Points, in no order, along strands that fork and pass close to each other.
In the rows, 128 means zero.
Two points are linked if the straight distance between their rows is under 50.8. Some points are linked to none.
z859: [162 145 187  76 101 117 122 174 109 146 140]
z824: [105 131 107 143  98 182 130 169 127 170 110]
z379: [169 146 184  85 112 121 123 164 111 161 129]
z654: [151 111 136 116 100 163 135 167 126 112 105]
z829: [132 145  84 147 173 147 131  67 127  87  85]
z120: [ 67 143  95 194 117 125 101 111  87 154 102]
z234: [117 110 152  89  97  98 129 160 170 116 185]
z262: [119  85 112 166 155  99 132 118 133  51 122]
z268: [148 143 144 153 154 121 125 145 138 219 122]
z871: [108 155 118 155  85 163 113  99  74 188 146]
z944: [125  98 102 171 159 117 133 117 130  56  97]
z495: [100 146 108 134  91 182 123 149 111 185 120]
z910: [147 126 180  97 159  70 132 132 116 156 158]
z302: [151 146  97 122 167 149 134  60 119  87  96]
z277: [102  77 109 163 157  82 130 111 144  54 151]
z699: [ 89 148 108 194 110 128  98  96  69 170 119]
z839: [140 148 134 143 142 137 125 138 134 208 121]
z711: [128 123 110 154 130 157 134 154 140 140  94]
z812: [165 172 109  98 128 170 130  58 121 109 108]
z954: [113 136  99 164 143 148 129 131 136 151  97]
z226: [ 97 155  71 177 166 133 121  73 136 117  86]
z554: [118 101 124  98 114 106 125 134 208  92 183]
z594: [109 159 116 136  82 175 116 106  86 191 143]
z460: [162 116 174 123 165  83 134 139 117 164 137]
z352: [157 135 145  97 110 162 132 154 120 133 103]
z778: [163  91 171 150 123 110 129 190 135 164 132]
z360: [156  88 150 149  88 152 127 200 143 146 118]
z621: [120  93 140 109 116 112 138 140 130  84 156]
z878: [ 74 157  73 178 122 149 111  68  92 129 109]
z733: [103 118 125  82 134 102 147 114 148  76 166]
z135: [163 167 141  68 110 158 123 102 102  98 111]
z968: [118 115 140  88 103 101 128 150 194 108 186]
z939: [148 101 136 138  94 166 133 187 140 133 108]
z106: [103 142 100 191 169 109 121 119 144 156  87]
z467: [170 168 150 100 113 154 121 125 127 186 120]
z971: [134  93 138 120 115 128 138 146 121  81 134]
z995: [148 165 147  57 109 141 121 114  98  82 129]
z916: [115 126 105 149 109 177 135 164 137 148 101]
z478: [115 145  77 167 176 132 126  75 137  98  80]
z991: [140 120 114 138 155 138 138 118 124  96  96]
z452: [155  79 163 176 134  91 123 183 141 154 139]
z695: [140  70 143 169 119 112 118 165 138 105 138]
z149: [159 157 104 114 151 156 131  57 118 100 103]
z564: [170 139 173 104 136 120 127 149 117 173 124]
z323: [ 98  81 106 141 152  86 136 110 162  64 169]
z943: [ 82 157  67 173 148 145 116  70 119 122  98]
z524: [107  89 113 114 126 103 129 120 198  84 181]
z831: [162  90 164 144 104 130 128 196 138 156 127]
z87: [167 157 149  93 107 161 124 146 124 166 111]
z619: [141 134 182  78  94 104 127 179 119 132 164]
z982: [161 124 158 152 157 109 131 163 135 197 115]
z675: [ 68 141  89 190 128 124 112 125 118 152  97]
z431: [142 104 169 105 127  95 135 159 123 133 152]
z206: [124 118 169  85  92  98 128 173 147 126 180]
z703: [ 97  89 107 124 147  91 140 106 178  69 174]
z591: [148 159 137 120 120 155 123 131 130 205 122]
z259: [136 115 105 143 163 134 138 108 123  74  94]
z542: [164 113 167 139 162  92 133 153 124 169 127]
z823: [118 126 148  85 157  79 142 113 131 114 165]
z137: [111 103 123 113 169  86 147  99 130  76 152]
z140: [114 161 117 121  84 183 121 125 105 192 135]
z33: [109  99 131 100 121 102 140 130 148  81 169]
z602: [106 159 101 166 134 140 119  91 116 182 127]
z185: [145 102 133 114 108 151 139 152 120  90 115]
z209: [102 138 121  61 122 116 144 109 140  60 162]
z626: [ 72 141  92 200 145 104 114 119 135 155  89]
z121: [108 145 130  54 111 123 138 119 127  64 156]
z924: [128 128 162  89 161  67 140 120 128 134 168]
z145: [ 99 149 111 176  97 149 105  97  68 179 134]
z176: [128 150 140  57 112 132 132 116 105  69 138]
z853: [132 135 103 157 163 137 133 114 133 126  93]
z266: [167 175 123  81 112 174 125  79 117 113 107]

A fork is a point with three links, a tip a point with one. Leave the first point through the second and follow the links. Name the first fork or tip that comes.
z699; z120: z106
z968; z234: z564
z591; z467: z654
z839; z268: z823

Name the points in between on the shortest way along the links from the first point to the second, in order.
z939; z733: z654, z185, z971, z621, z33
z839; z924: z268, z982, z542, z460, z910
z87; z982: z467, z591, z839, z268
z323; z259: z277, z262, z944
z266; z121: z135, z995, z176
